A landscape with many valleys, sampled at points; each row gives a point and its height.
A ball rolls from a point to whichever of its 2 nearest points has the largest drop for the distance, and stops where none of them is lower. Distance is the straight distance between rows; heights are no part of it.
j757: [  1 -14 -12   2  11 -10  -7  10 -19  -4 -11   9  10  -9 -16  35   4  17
 -10  25  -6  -5  -3  21   5  16  11 -19  28  20  17   1   3   5   7  -8
 -15]  height 375
j554: [  2  -3  21  23 -31   3   0 -15 -13  15 -25  13  19   9 -36   8 -22  -4
  -6  -2  -4  -1   2   1  16  -1  29  -1 -14 -16 -16  -5 -12   7  19  21
   3]  height 544
j182: [-18   6  27   6  -1   1 -17  -7  -1   7 -17  -4  21  11 -13  -6   3  23
   2   6 -12  -2  -6  14 -14   5  15 -24  17  39   5 -11 -14  11  -5  16
  -8]  height 198
j781: [  0  12 -23 -25  19  11   2   5  23  -3  16 -13 -13  11  25   6  15  18
   5  -2  18   2  14  -5 -21  30  -8  -1  22 -11  11  -3  23   7   9  21
  14]  height 470
j414: [ 14  20 -24   8   7 -12 -26   9  21  -5  28  -2 -15   4  21 -25   0   1
  15 -16   0  -2  10 -15 -15  -9 -23   7 -10   1  -6   8   7   7 -10 -16
  20]  height 411
j87: [  8  10   8 -11   7   0 -34  -5  16  10  -5   2 -14  21  30 -27 -19   4
  -8 -11  19 -14  -5  22 -29  -5  -1   7  -6  -2   0  12 -13  15 -17 -10
   6]  height 365
j997: [  8   4  15 -20 -16 -15  10  -3   9 -12 -35  -7  21   0 -13  10  -1  27
  17  13  -6  21 -26  11 -30  20   4  -3   2  12  18   2  -4  20  10  18
   2]  height 378
j835: [-26  10   5  -4  11  -8  30   9 -10   6 -23  -4  -8 -14  10  20  16  25
  -3   0   0  13 -24 -25 -11  -6 -41   2  -6   0  -5   2  -3  10  -5  10
  -1]  height 236
j995: [  8   2   3  13   9  15   1  11 -22   1  -9  23  -3   9   9 -32  -3 -45
   5   2   4  -2  14  -3  20 -21  20  11  -3 -11 -10  -6 -16 -11 -18 -10
 -25]  height 404
j633: [ 10  -4 -21  -3 -14 -11  -9   0  -7 -13  14  -4   7  -4  22   5  15  26
   2  19   7  10  -2  14   0  17  17 -24  10   4   6  -7  16   2  20  -4
  17]  height 330
j165: [ 10  15 -39 -14   1  -1  -4   3   5 -24  30 -13  11   7   7 -18  18   8
  18  20   8   3  20 -25  13  -3   1  -8  -3  -3   0  -3   1  19  15  -9
   9]  height 407
j281: [ -3  -3   6   9  -8   4  10   1 -14  21 -24  -7 -13   1   4   7   0   9
 -13   3   5   1   2  -1   8  -9  13   9   2 -13  -1 -15  15  -7 -13   1
 -14]  height 225
j581: [ 11  19 -34 -11  16 -22 -34  19  15   2  12   4  -3  15  32  -5 -10  -1
  10 -13  11  -4   3   5 -21  10 -13  -4  -2   7 -12  -5   2   9  -9 -21
  19]  height 384
j926: [ 10  -8  26 -20  -9  13 -12 -11  13 -15  12   8   0  23   5 -33  -7  -2
   5  -9  12  -5   9   9  -6   3  34   7 -23   2  -1  20 -23  -1   7  -3
  14]  height 475
j615: [-10   6   4  10  -2   4  11  11  11  -4 -33  -8  11   2   2   5  -4  32
  15  12 -16  14 -21   9 -34  16   0  -7  14   8  24   9  20  22  16  37
   2]  height 358
j627: [ 12 -29  14   5 -26  -7   5  -1   6  -5 -19   4  -4 -19  -2  22 -11 -18
  -4 -10 -17   6  -7  17   9   3   7  11  -3 -10   0  -1  18 -22   3 -10
   5]  height 434
j772: [-33  20  32  10   9  -1  16  -5  -7   1 -10   7  33  -3 -10   3   4  -7
  -9 -14  -5  17   7 -16   9 -22 -29  -7  -7   1 -12  -5 -36 -14   3   1
 -11]  height 542
j774: [  0  -3 -21  22  11 -15   9  18 -11  -2  45   4 -20  -5  20  12  16   3
  11  -6 -32   0  -9 -11   6  -4 -14   2  -3  20   7  -7  28  -6 -27  -3
  -8]  height 309
j74: [ 37 -12 -24 -16 -24   1 -10 -15 -15 -19  29  -8 -15  -5  20  11  12   2
   5  13   3   8  -8   8   6  30   9  -4  16   4  15 -15  20  -6   7 -12
   5]  height 305
j174: [  1   4  -7 -19   6 -10  11 -24 -19   5  23 -20   1 -10 -14   4   5  28
   3  12   8 -16 -35  -3 -15  23 -21 -19  -9  19   8  -2  -3  15  -5   4
  14]  height 425
j855: [  1   3   2  18   5  12   9   2  -1  -5  40  -7 -21   0   7  -7  15 -17
 -12 -14 -13  -3   2  -3  13 -16  -8  13  -6 -12  -1   8  -6 -20 -16  -2
  -1]  height 329
j101: [-16  -9  26  32   7 -10 -29   7  10   0  12  14  12  -1 -15  -7 -21 -22
 -11  -9 -16  -8  11  13   2   1   7 -14  -7  20  -9  28 -14  12   8   1
  10]  height 386
j589: [  6 -15  -2  -3  15 -12  11  13  19  -4  25   6   0  -9  22  11   7  11
   9  -2  -5   1  -7  20 -19  20 -10 -14   4  19  12   4  26   1  -5   5
  20]  height 246
j469: [  4  -3 -15 -34  10   0   9  12  10  11   7 -10 -24   7  -6   8  -3 -10
   3  -5  24   6  15 -12  -4  17 -12  17   8   3   8  -3  10 -17  -9 -15
 -18]  height 270
j927: [-24  -9  -4 -12  11   4  25  17   7 -16  15   5  16  -7   8  36  21  -4
  -2   5  -6  12  -1   9  10  20   3 -14   8   6  10   2  10  -3  16  15
  -8]  height 517
j815: [ 19 -13  -3 -11  13 -19   3  26   1   9   6  12 -12   4  16   6  -1  -3
  14   0   4   2 -14  21 -11  15   2  -1   2  26   2  -3   8 -12 -25 -25
   0]  height 292
j483: [ 12 -22   0   6   2   4  -6  -7   2  12  -2  -2 -19  -7 -33  13 -20 -22
 -12   2  -9 -17   8  23  10  10  18   4  16   9  15   6  13  -7  -3   0
 -16]  height 288
j598: [  3   9 -30   1  -7 -24  11  16 -11 -12  18  -9  22  -9   4 -12  13  11
  21  12   2   7   5 -33  15 -13  -8  -7 -21  -1 -16 -10   9   3   2 -24
  15]  height 380
j265: [  3  -4  33   8  -4 -21  17  14  11  -4 -14  12  21 -10  11  -9   5  16
  15  -9  -7  18 -16   2 -13 -10 -17  -5 -12  17 -12   3 -10  -5 -13  -8
  28]  height 105
j423: [-10   1  -3   9   0 -30  16  17   5 -11   9   6  36 -25 -18  -6   3  19
   6  15  15  14  29 -19   6 -11  -8 -17 -15  -3 -13   3  -3   1  13 -15
  25]  height 344
j356: [ 14   8 -11   4  -9 -38 -26   3   8  -2 -21   0  28 -28   1  18 -12  19
  -1  16   8   0  -6   1 -15  -1 -16  -3 -12 -12 -10  13  -1  16  13 -17
  20]  height 340
j584: [ -8   3 -18   4 -12   5 -36  -2  20  -7 -17  -9   9  -5  -4   5 -13 -13
  -4   3 -14 -13  10  -1   3  -8  -3   3   2  -8   0  13   9  18  28  -3
  -5]  height 522
j383: [ -6  12  28   1 -13 -12  -8 -12  -9  22 -18   8  30  10  18  -2  -1  14
  -3  -2  15   8  -4  11  -6  -1   8 -11 -12  -3 -16 -18 -19  -9 -10  -4
 -10]  height 227
j310: [-23   3 -18  -3   3  16   5  19   0 -11  -4  -5  -7   3  14   5  20 -18
   8  -1 -12   4   5 -27  18 -15 -10  15  10 -10 -10 -17   9  -6   2   3
 -15]  height 543
j583: [  7  -6  -8 -25 -12  20 -11 -29 -24   4 -17 -11 -26  15   2   1   7   2
   2   3  11 -17 -20   6   0  15  22  13  23  -4   4 -27   1  -6  -8   6
 -15]  height 601
j635: [-12  10 -12 -16  -3   2  -1 -20  10  -6   8 -34 -11  -8  23   4   8  24
  -6   0  22   6  -1  -5 -21  15  -9   2  -5 -24   9   0  23   6  13  23
  20]  height 488
j392: [-11 -16  -8  -4  18 -23  -3  13 -19  11  -4  15   8 -23 -12  54  11   9
 -11  13 -13  -7 -14   8   0  10  -9  -4  10  11   5   1   1   1  -5  -7
 -28]  height 341
j687: [ -8   9  13  35  -1  -7  -4   2   0   1  -7  12  17  -5   3  -9 -16   6
 -29  -1   3   6  23  -5  18 -29 -10 -13 -14 -19 -12  16 -13  13  10  -4
  13]  height 511
j842: [ 32  -3   6   0  -5  -9  -6   5   9   8 -14  23  -4   8  21 -10 -22  -9
 -17   3  17   0  18  24   4  -6  15   5  -9 -18   5  15  -6   6  -3 -24
  -4]  height 437
j279: [-24  16 -13  -6   3   1 -13  -7   5   3 -20 -23   6   2   3  19   3  32
  -2  11   7   4 -11   8 -26  21  -4 -14  18   6  16   3   6  14  22  18
  -9]  height 332
j530: [  2  -5  34  -3   1  -5  28   0   8  -9 -17   2  23   3 -47  -3 -23  -9
   5  -5   6  19  19  -6   3   5  10  -6 -24   2   5  21 -21   8   3   1
   4]  height 337
j471: [  5   1  -6   6 -17  10 -17  -2  25 -20  44  -8 -13 -10  27  -9   7   7
  -1  -7  -2   8  30 -11  -3  -1   0  14   8 -22   0  -4  28  -6  11  19
  13]  height 520
j801: [  0  19  -9  17  16  -5  -5   8   6  -4  23  -3 -13   3   2 -27  -4   3
  -1 -21   2   3  12 -17  -7 -35 -35  -2 -11  -1  -8  15  -8  -9  -8 -23
  19]  height 390
j925: [ -3  -6 -17   0 -19  -1 -13   4 -21  -2 -11  -5  -3   5   7  24  11  20
 -11  16   7   8  -2  19   7  20  24 -19  28   5  11 -15  11 -11  19  -9
 -10]  height 352
j965: [  7   0  23  15 -14  19  -4 -18 -10  32   2  14  -2  26 -34 -18 -30   3
 -17 -14  19 -19  16  11  11  -7  26   0 -16 -11  -3   3  -9   4  10  18
   1]  height 557
j824: [ 16  -1  -9   3  18   7  27  25  -5  -2 -16  24 -22   4  12 -12  11 -29
   9  15   6  12  15 -19  22  -9  12  21  10   2   1 -10   0   0 -24   0
 -27]  height 431
j853: [-28  12   8   6  -3   0  -1  -8   3   6 -30 -11  11  10 -18  32  -1  22
 -13   5   0  13   5  11 -11  12  19 -10  10  -4  15  -5  -1   4  18  24
 -24]  height 304
j375: [-12   0   4  -7   4  30  -5 -14  -1  -9  -2 -26  -8  22 -14 -10   2  19
  -1   7   3  -2  18  -5   5   6  24 -11  13   5  18  -1   3  18   7  26
  -5]  height 93
j648: [ 13   2 -14  11  24   3   0  15 -22  16  22  16 -23  17  -7 -10   1 -16
  -1  13   2  -4  15   6  13  -4  17  -6  13  24  11  -7  -2  -9 -31 -17
 -34]  height 204
j463: [ -7  10  37   1 -17 -28   6   0   1   4 -29   3  30  -6  16  17  10  18
   7  -3  -4  21 -16   4 -18   4  -4   1  -7   9 -11 -17 -13 -11  -6   3
   5]  height 174
j205: [-18  -7 -27   3   5   5   9  35 -10 -10   7   4   5  -2   7  21  21  -8
  11  19 -19   4   4 -14  20   7   5  -7  15  11   1 -11  22   1  14   5
 -20]  height 530
j9: [  3  15   3 -12 -20 -21 -13 -12 -13  20 -18   4  40   3  -5  14 -11   6
  -4   5  25   1   2   0   1   4   2  -3 -11 -11 -19 -13 -19  -9   8 -24
 -12]  height 265
j749: [ 28 -11  11  -7 -30  -6 -28 -11  18   2 -22   8 -20   9  14 -10 -20   0
 -11  -3   5  -7  10   7  -2  -1  26  21 -11 -18   1   4   8   3   8 -11
   8]  height 455
j726: [-29  12 -13  -2 -13   4 -35  -7  18 -13  13  -6  29   5  11   1   9  -4
  -5  -1  -4  -9  12  -3   6  -7   8 -13  -9  -7 -15   2 -13  10  30   1
   1]  height 510
j753: [-35   0  25   0  14  13  13  -6  25  -1   8  -9  -5   7 -10   6  -4   4
 -22 -34  10  14  23  10 -11  -1  -7  -7  -3  -6   9  11  -2 -13   0  18
   5]  height 405
j905: [-23   7  -8  -5   0   0   9  -6 -12   3 -37  -2  13 -16 -23  29  12  -7
   2  15 -17  -9 -23 -11   2   2  -5   8   3  -1   3  -2  -8   9  14  13
 -31]  height 569
j739: [ -1   1   8  -2  26  10  30  24  18   1 -22  16  -9   9  -2  -3  -9  -4
  -2 -19   5  14  19  -8  -6  -4 -24   2  11  -5   3  10  -1  -6  -3  -2
  12]  height 360
j654: [ 20  12  21  -4  17  20 -16   8 -12  15   9  14 -22  20   2 -35  -2 -34
   4  -7   5 -14   2  24 -24 -15  20   5  -1   5   7  25 -14 -15 -29 -13
 -18]  height 303
j884: [-14 -13  20  11   5   7 -26  14  27 -13  -4  16   7   5   4 -15 -13 -34
  13 -12 -27  -7  -5  20  -8   4   9  -6   2  28  -4  21  -9  16   1  11
   8]  height 406
j64: [ 23 -13  -9   0 -15  -9 -19 -11 -17  19   2  -9 -13  -7  -8  -6 -11  -6
  16   2 -15 -29 -36   7  -8   7  -6   7  -2  18  -6 -13  11  -4 -17 -16
   2]  height 618
j333: [-24   5  10  -7   4  20  14  10  -1 -11 -49  15   8  13   9  -8  -8 -14
   6 -17   3  30  18 -21  11 -24  -7   5   9 -21 -14 -15 -12 -16   9   3
  -2]  height 359
j962: [ 25   3  -6   9   0 -10 -11   2  -1   4  -1  12  11  10   9 -17  -9   6
  -7  17   4 -11   2  13   9 -10  10 -14 -11   6  -2  14 -16  23   0 -19
   7]  height 415
j426: [ -4   5  21  -6   1 -14  27   8  -2   1  -6   4  41  -2 -20  -1  -5   8
   3  10  21  19  23 -10  10   0   4 -12 -19   2  -5   6 -18  -6   2 -12
  -3]  height 310
j878: [  0 -10   4 -13  -4  16  22  -7   4   1  -8 -30 -13   3 -21  -1  -6  19
   9   6  -1   3   6 -13  -3  11   4   0   1   6  24   2  29  10   6  21
  -6]  height 146
j776: [ 44   3 -12  -8 -13  15  -5 -20  -3 -22  57  -3 -15   4  15 -17  21   3
  17  10  -2   2  -8  -7  15   9  15  21  -6  -9   2  -1  -7  -7 -16   1
   4]  height 247
j348: [ 29 -17  15 -23 -32   0 -16 -21  11  -3   0  -3 -10   8   2 -18 -12  -5
   8  -9   4 -12 -13  16  -7  11  24  17 -18  -7   0  10  -5  -8   5 -12
  15]  height 464
j224: [ -2  -6  11   1 -16   0  -8  -4  15 -10  19 -11 -16  -5  23 -19   3  18
   4 -21   9  11  17 -10  -6  -8  -8  11  -7 -12 -11  -4  16 -19   1   2
  29]  height 535
j943: [-14  -7 -12  18   9 -31   1  10   0  -4  32   7   0 -27   7  24   2  11
 -10 -16 -10   5   2   3  -1  -9 -30  -8  -2  -3  -6  -2  16 -22  -4 -19
  17]  height 383
j899: [ 35   0 -21 -30 -12  12 -15 -22   4 -26  37 -15 -20  -3  32  -3  11   0
  20   8   5   5  -8  -4  -6  24  -4  18   3  -6  11  -9  10   1  -2   6
  10]  height 279
j829: [  0  15 -35 -14   5 -22 -25  11   8  -8   7   4  15   3  33   7   9  17
  13   4  11   7  -6   9 -19  21  -1 -22   6   9  -7  -9   8  11   9  -8
  25]  height 357
j766: [-22  -5  16   3  11  20   9   5  23 -13 -10  -6 -10  12 -18  -4 -17 -14
  -6 -26  -3  17  30 -11   3  -5  -5   2   4 -11   4  12   4   3   9  20
  10]  height 385
j461: [-13  -4   2   0  22 -18  14 -13  14  -1  30  -6  21 -29 -38  12   1  15
 -10   8   8 -10  15   8  -7   7 -15 -16 -10   4  14  23  -1   6   9   3
  12]  height 467
j289: [-13   4 -13 -12   9  -2  24   2  -4 -22  24   0  30  -2  10   9  35   0
  13  15  -9   4 -19  -4  17   5  -2 -20 -12  10   0   0 -17  10  10   3
   0]  height 501
j755: [-33 -16  18  29 -10  -1   2  24  -7 -10  -2   2  12 -13  -2   9   0  -7
   1 -11 -24  24  10 -13  19  -8  -5 -10  13   8 -17 -12  13 -18   6   9
   9]  height 558
j950: [  9  -4  16  34 -23  -8   7 -14 -14  20   9  -4  -9 -13  -1  -7  -6  23
 -23 -13  -3  -2  -5  -2  13 -25 -13   1 -12 -21 -17  -8   8 -17  -1  -4
  26]  height 474
j79: [ 14  -6  -2 -35   8   7  14   0   0  -2 -21  -2  -4  11  -3 -22   1 -10
  19  11   6  -7 -25   3  -8   5   1  11  -1  17   7   1 -15  13 -18 -10
  -8]  height 582
j130: [ -4   7  -5  11 -24   5 -17 -17   6  -3 -49   5  12   1 -15  12 -14 -19
 -10   3 -11  -1   1   5   4  -7  24   7  -8 -28  -5   5 -10  18  26   9
 -11]  height 534
j517: [ -2 -11  -9  -4   0  25  16  -7 -10 -20 -25 -10 -11  -7 -14 -11   6 -39
  19  12 -22  -7 -11 -23  15  -2  18  16   7   1   7  -5  10  14   4  27
 -20]  height 563
j555: [ -8   8  -7   3  -7  19 -36 -19   7 -11  22  -3   4  20  18 -18   8   1
 -10  -1  -4 -26   4   2  10 -14  16   2  -9 -15 -13   3 -18  19  16   7
   2]  height 499
j688: [ 11 -19  -2  18 -20 -24  -3   4   6 -12  19  12  12 -27  11  22   0 -12
 -11  -4 -16   0  -2  17  15  -6  -6   0 -13 -17 -12   7   7 -18  11 -18
  19]  height 414
j124: [  6  14 -21 -17  22  25   3   9  26  -4  37 -10 -18  12  14  -6  19  12
  21  -5   5   3  24 -34 -15  23 -16  15  23  -6   5  -5  23   1  -6  21
   0]  height 451
j792: [ -5   3   6  -7  25  -7   7  25   5  18 -14  17   0  12  21   0  -6  -3
   1 -11  16   6  -1  11 -17  -2 -16  -3   3   8  -3  -1  -4  -6 -24 -20
  -6]  height 326
j35: [ -9   4  15 -26   5  17  15   0   5  -3 -55  12  -5  18  11 -12 -13  -2
  10 -26  22  22  14 -10 -13 -16  -8  15  -1 -29  -6 -14  -9 -12 -10  -6
  -7]  height 334
j922: [-21  -4   3   1  16  24 -10  -6  -4   4 -11  -6 -12  17 -10  -3   6  11
  -9   5  -3 -12   0  15  -2   8  15 -21  30  27  20  -9  -1  13  -9  14
 -16]  height 147
j169: [-21  13   4 -15  38 -15  22   5  19   8   9   1  15  -5 -13  15   6  22
  -4   0  25   1   9   0 -23  12 -26 -16  -1  15   9  16  -8  12  -4   2
   2]  height 453
j896: [ -1   4  15 -19 -13  11 -18 -33   8 -12  13  -8  11  19  11 -25   7  24
   1  -4  11 -13  -6   9  -8   3  19  -9 -14  -3  -3   5 -22  14  11   9
  20]  height 486
j171: [  7  -3 -24 -22   5 -12  17   5  -6   5  10  -7 -11  -8   1  27   7  -8
  -8  10   9  -4  -6  -5  13  12 -14   9  -3  -7   3   2   6  -2   2 -18
 -15]  height 226
j42: [  7  15 -36 -12   7  12  -2  12   7 -11  36 -17  -4   6   7 -13  17   6
  31  11  -4   4  14 -43   3   3 -16   6   9   8   4 -11  21   8  -1   6
  -6]  height 429
j701: [-14 -19   6  14   2  -5  17  13 -14  -2  21   3 -19 -21   6  12   6  -1
   3 -15 -30   5 -15 -11   7 -11 -32   1   1  16  -3  -6  20 -26 -12  -9
   3]  height 348
j450: [-25   0  16   3  -6  23  -7   3  -9 -11 -18   7   6  11   9 -23  -2 -31
   4 -17   1   9  17 -16  19 -26  11  15  -3 -19 -23 -12 -19 -14  -3  -3
 -13]  height 381
j390: [-19 -22   4  19 -15   4   4  22 -14  -7 -21  -4  12 -28 -11  18  -9  -5
  15   4 -32  11   0 -21   4   0 -12   1  13   8   0  -6  35 -11  18   6
  -2]  height 568
j455: [-13   4   8   8  -6   2   0  -2   8  14 -52  -6 -10   6  -8  15 -14  17
 -13  -6   6  12  12   7 -17  -4  15   0   4 -16  10  -6  14   5  -1  12
 -14]  height 271
j381: [ 17   1  -7   4  15  14  28   4  -8  -9   7  -6   7   8 -15 -17   5 -27
   3  22   0  -3   2 -10  33  -3  10   0 -11  -2   6  17 -21  23  -1   4
  -3]  height 471
j292: [ -1   6  11 -17  -4 -10  19 -12 -25   3 -11 -12   6  -1 -12   5  11  45
   2  20   5   6 -38  -1 -20  25  -5 -18   7  25  16  -5  -7  21  -3  16
   4]  height 402
j693: [ 15   4 -20 -11  -5   9 -23  -8  10  -6 -14 -10 -28  -6  13 -12   2 -33
  18  -8 -11 -15 -14 -14  -6 -10 -17  35   6 -10  -5  -9   6  -4 -16 -11
 -11]  height 605
j157: [-11 -14  12   3  -3  17 -17   0  29 -19 -33   6  -8   6  -3  -3 -18 -31
  11 -16 -26  -1   3  11 -12   2  17   7   7  -1   8   7  11  23  10  27
   3]  height 421
j856: [ 21 -16  -1  23 -21   0   6   7 -18   8 -27  -4 -22 -15  -5  -2   0  -4
   4  20 -16  -1  -2 -13  18  -7  21  15   9   1   1 -15  30  -4 -10   7
  -9]  height 169
j312: [ 15  -2   9  14  -7  12  -2 -10 -27  30   4  11   6  22 -22 -14 -16  19
 -14   9  22 -14  16  13  17  -2  27 -18   6   3  -2 -12  -8   2   2  -3
  -4]  height 567
j659: [  2  -8 -14  -7  24   7  28  17 -12  -1 -12  14  -8  -3 -14   3   6 -36
  -1  21   1  -6   7 -11  23  -2   6   7   5   8   4   2  -7  11  -6  -6
 -34]  height 452
j985: [ 25   5  -8  13  -1   8  -4  11   3  -2  50   8 -26  -1 -10  -1   6 -41
  -6  -2 -10   8   7   1  14  -4   8  18   0  -8   9  15  -3 -25 -18 -10
 -15]  height 295
j96: [  8   1  10 -17  -7 -16 -25   0  35   7 -24   3  -5   8  18  -7 -25  15
  -6 -17  20  -1   2  15 -36   9  -6   4  -3  -4  -2  15   5  16   3  -5
  28]  height 391
j327: [ -8   7   9  -2  -3 -20  -5 -19   3   5  10 -15  -3 -17   9   5  -3   7
  -9 -21   9   3 -23   8 -19   3 -33  -2 -22  -7 -12   1  -6 -19 -11 -12
  27]  height 433
j526: [ 31 -16 -10  13  -5 -19 -15  26   4 -12  -5  17  17  -8   3  -9 -12  -1
  15  25 -14  -6   3   7  12  -4  11 -11  -3  19  -2  10   2  23   4 -21
  15]  height 393
j551: [ -4  -1 -21  -5  -3  26  -1   6  -2 -20 -18  -6 -16   2  19   4  23 -19
  14  16 -13   3   0 -14  11   1  22  25  22 -14   6 -15  16   3   9  27
 -23]  height 554
j809: [ 18 -20  12  -1 -17  10  -8 -19 -10  10 -16  -3 -24   1   7 -19   2  -1
  12  -1 -15 -21 -33  16  -8   2  25  13   7  10  -2 -19   9  -5 -23   9
   0]  height 610
j172: [-13   7  -3 -10   7  -3  14 -34   3   7  35 -18  16 -12 -23  13  11  11
  -4   0   2 -23 -21   1  -6  13 -23 -13 -13   1   3   7  -8   5  12  12
   6]  height 445
j509: [-26   4  20  -4  22   6  27   6  31  -1   5  -6  14   4  -4  -7  11  26
   7 -17   8   8  13  -5 -23   9 -14 -15   0  13   7   6   6   3  -1  25
  22]  height 430
j545: [  9 -13   4   0   7   6  14  10  19  -1  11 -12 -11 -10 -13   0 -13   1
   9  -1  -9  -1  16  -4  -7   8 -12   2   5  13  17  13  31   3   2   6
   6]  height 193
j883: [ 29  10   1   8  12  16  -5   8  -9   9  39  10 -19  16 -20 -19  -4 -36
  -7   8   4  -6  13  12   7  -3  20   3   1   7  11  26 -17 -12 -13 -11
 -14]  height 259
j622: [ 36  10 -18   3  -5   3 -23 -22  -9  19   1  -7 -35   1   4 -19  -3 -18
   6   2  -3 -26 -28  -4  -5  -8  -5  31  -2  -8  -9 -10  -3   1 -27  -8
  -7]  height 615
j92: [ -5   6  18 -10  -9 -23  -4 -18  26   3 -16  -2   1 -12  12  11 -13  17
 -19 -22  26  17   0  13 -27   7 -21   0 -13 -16  -4   6  -3  -6   2  -3
  27]  height 412
j400: [  2   2  -5 -37   9  10  13   2   1   8 -36  -3 -23  13   2  -8 -11 -14
   9  -9  32   8  15 -14  -9  -1  -1  27   2 -14   3 -10   3  -6 -16 -11
 -21]  height 306
j387: [-22  -8  -8  18 -11   4  -7  10 -15  -7 -35  -3  17 -23 -11  19   2  -7
  18  19 -34   0 -21  -8  -6   4   5   3  15  11   7  -5  19  -2  23  19
 -25]  height 576
j199: [ -1  -2  -8 -13  -5  28   8 -27 -37  20  12  -5 -20  15 -21   9  15  21
  -4  -1   7 -25 -29   2   7  19  -1  -6  18  15   6 -25  -1  -2  -1  10
  -6]  height 592
j258: [-25 -14  21  21 -16   5  -5   2   8 -16  16  -3   1 -10  19  -4   5   0
  -6 -26 -20  18   8  -2   9 -15  -6  -3   1  -5 -14  -8  12 -23  10  12
  24]  height 547
j395: [-18   9  -9  -2  -7  14 -17 -16   9  -2  31 -33 -18   3  21   4  12  21
 -18  -7  10  -4  20  -4  -1  -1   6  12  12 -29   1 -10  16  -4   8  21
  -4]  height 504
j138: [  0   7  13   3   8  18 -25  -3   6   9  -6   5 -24  13  11 -24  -8 -25
  -6 -22   2 -14   2  13 -20 -23  -4  16  -2  -9  -3  13 -11 -16 -19 -14
  -9]  height 335
j901: [ 32 -15 -11  13  -7   1   7  -1 -23  14 -11  19 -12  -1  -8   0   1 -25
   0  17  -4 -15  -8  10  25  -4  32   9  11   5  -5 -21   5 -12 -12 -11
 -20]  height 222
j673: [-10   1  18  43   6  -2  -9   3 -17  26  36  17  17   4 -37  -2 -22 -11
 -19  -8   1 -18   9  15  14  -7   8 -13  -9   5 -14  19 -18  -1   5   6
   7]  height 361
j181: [  4  -7  -6  -9  13  14   7  -5   7 -17 -33   3   3  -1 -14 -24   0 -34
  15  12 -21 -20 -30   6  -2  -8   9   7   9  19   6   3 -12  29  -8  11
 -13]  height 572
j799: [ 15   5 -18  -6   3   8  22  -5 -32  23  27  -1  -2  18 -22  -1   1  10
 -13  16  24 -15   6  -6  26   1   7  -7   3  -3   2 -15  -7  -1  -2 -13
 -17]  height 579
j658: [  5  -3 -29   9  17 -10   1  12 -22  13  20   6 -27   3   0   8   9  -5
   5   9 -19 -15  -5  -8  12  -3   1   1  10  25   4 -16  12   2 -26 -14
 -31]  height 256
j301: [-19  24  15  15  -6  -6 -15 -11   4   4 -10  -4  30  12  26   0  21  26
  -7   7  -4   2 -16  14 -11  -4   8 -20   0   7  -4  -7 -22  17   6  19
   0]  height 248
j462: [ 27 -16  -8   0 -13 -26  -8  21  10 -12 -17  16  27 -23   2  19  -9  10
  10  21  -4   7   2  11  -2   9   6  -5   1   1   3  16  13  10  20 -13
  19]  height 370
j817: [ 22 -14   4  24  -3   7   2  -6 -12  19  -3  13 -24  -5 -30  -5 -15 -41
 -11  -5  -7 -21  -1  14  16  -5  22  19   5  -3  -3  -1   4 -19  -8  -2
 -15]  height 258
j628: [ 24   8 -40 -32   9   2 -14  -4   4  -7  -5  -3 -20   7   1 -10   4 -33
  20  11   3 -15 -17  -7   0   5 -11  20   9   9   6  -5 -11  10 -12 -24
 -19]  height 594
j646: [-23  14  22  16  21   1   7   2  10  -7 -12  22  21   2   4  -9 -20  -2
 -17 -17   6  32  23  -5   8 -32 -30 -19   0 -10 -10  14 -32  -7  18   2
  16]  height 527
j218: [ 15  17 -19 -14 -12 -33 -21 -15 -16  16  -4 -11  21 -13  -7  11 -17  20
  -8  15  32  -6  -6  -2  -7  15  -8 -14 -19  -9 -17  -9 -12   3   6 -23
  17]  height 302
j661: [-21  18  -1  12  25   6  15   1   0 -10  36  -2  -7   1  12  -9  17  -7
 -15 -25  -2   5  -1  -2   0 -30 -30  -4 -16 -10  -3  17 -16 -17  -8  -9
  11]  height 362
j32: [  6   4  -4  -3   8  20  19 -12 -11  -6  24 -13  11  13  -6 -18  19   2
   9  12  -5 -15 -17  -7  19  -2   5 -11 -12   8   2   5 -19  15  -2   8
   6]  height 487
j268: [ -1  -2  16   1   6 -23  23   9  -1   0  -6  -6   8 -24   1  -1   5  29
  12   3  -4   8 -26 -15 -16  -1 -35  -2 -13  14  -3   4   8  11 -15   0
  24]  height 173
j689: [ -2  -3  20   6 -16 -11  18 -19  -6   1  19   5   4 -12   0   3   3   5
 -18 -25   4  15 -13   5   5 -17 -21   0 -19 -22 -19   1 -19 -45   8 -14
  26]  height 454
j898: [ -3   0  21  32 -14   7  -1 -13 -10   9   7   5 -13   1   0 -20 -22   6
 -37 -21   0   6  16  -4  17 -33  -3   0  -8 -30 -13   3 -12 -18   8   2
  17]  height 492
j813: [  1 -18  13  20  12  -5  12   2 -11  19  25   6   5  -6 -36  21 -13   2
 -24   4   2 -12   9  23  16  10  16 -15   3   8   6  10  -2  -9  -3   4
  -3]  height 324
j996: [-12 -15  -4  -7  13  -9  31  12 -19   9  -3  25  -7 -19   2  41  13 -17
 -21   1  -6  -3 -12   5  16  -2 -15  10  -5  -8  -4   5  -7 -10 -10 -13
 -29]  height 285
j601: [-23  17  13  -7  -9  -1  18 -16  -9  10 -20  -3  29  -5 -29  29   9  -8
  -9  -5  -4  -2  -8 -15   9  -3 -15  10  -7 -12  -9 -10 -23  -9  13   7
 -23]  height 556

For each start below, name the point where the ball stops.
j461 -> j856
j224 -> j426
j601 -> j883
j327 -> j883
j169 -> j375
j927 -> j171
j884 -> j856
j726 -> j265
j693 -> j171
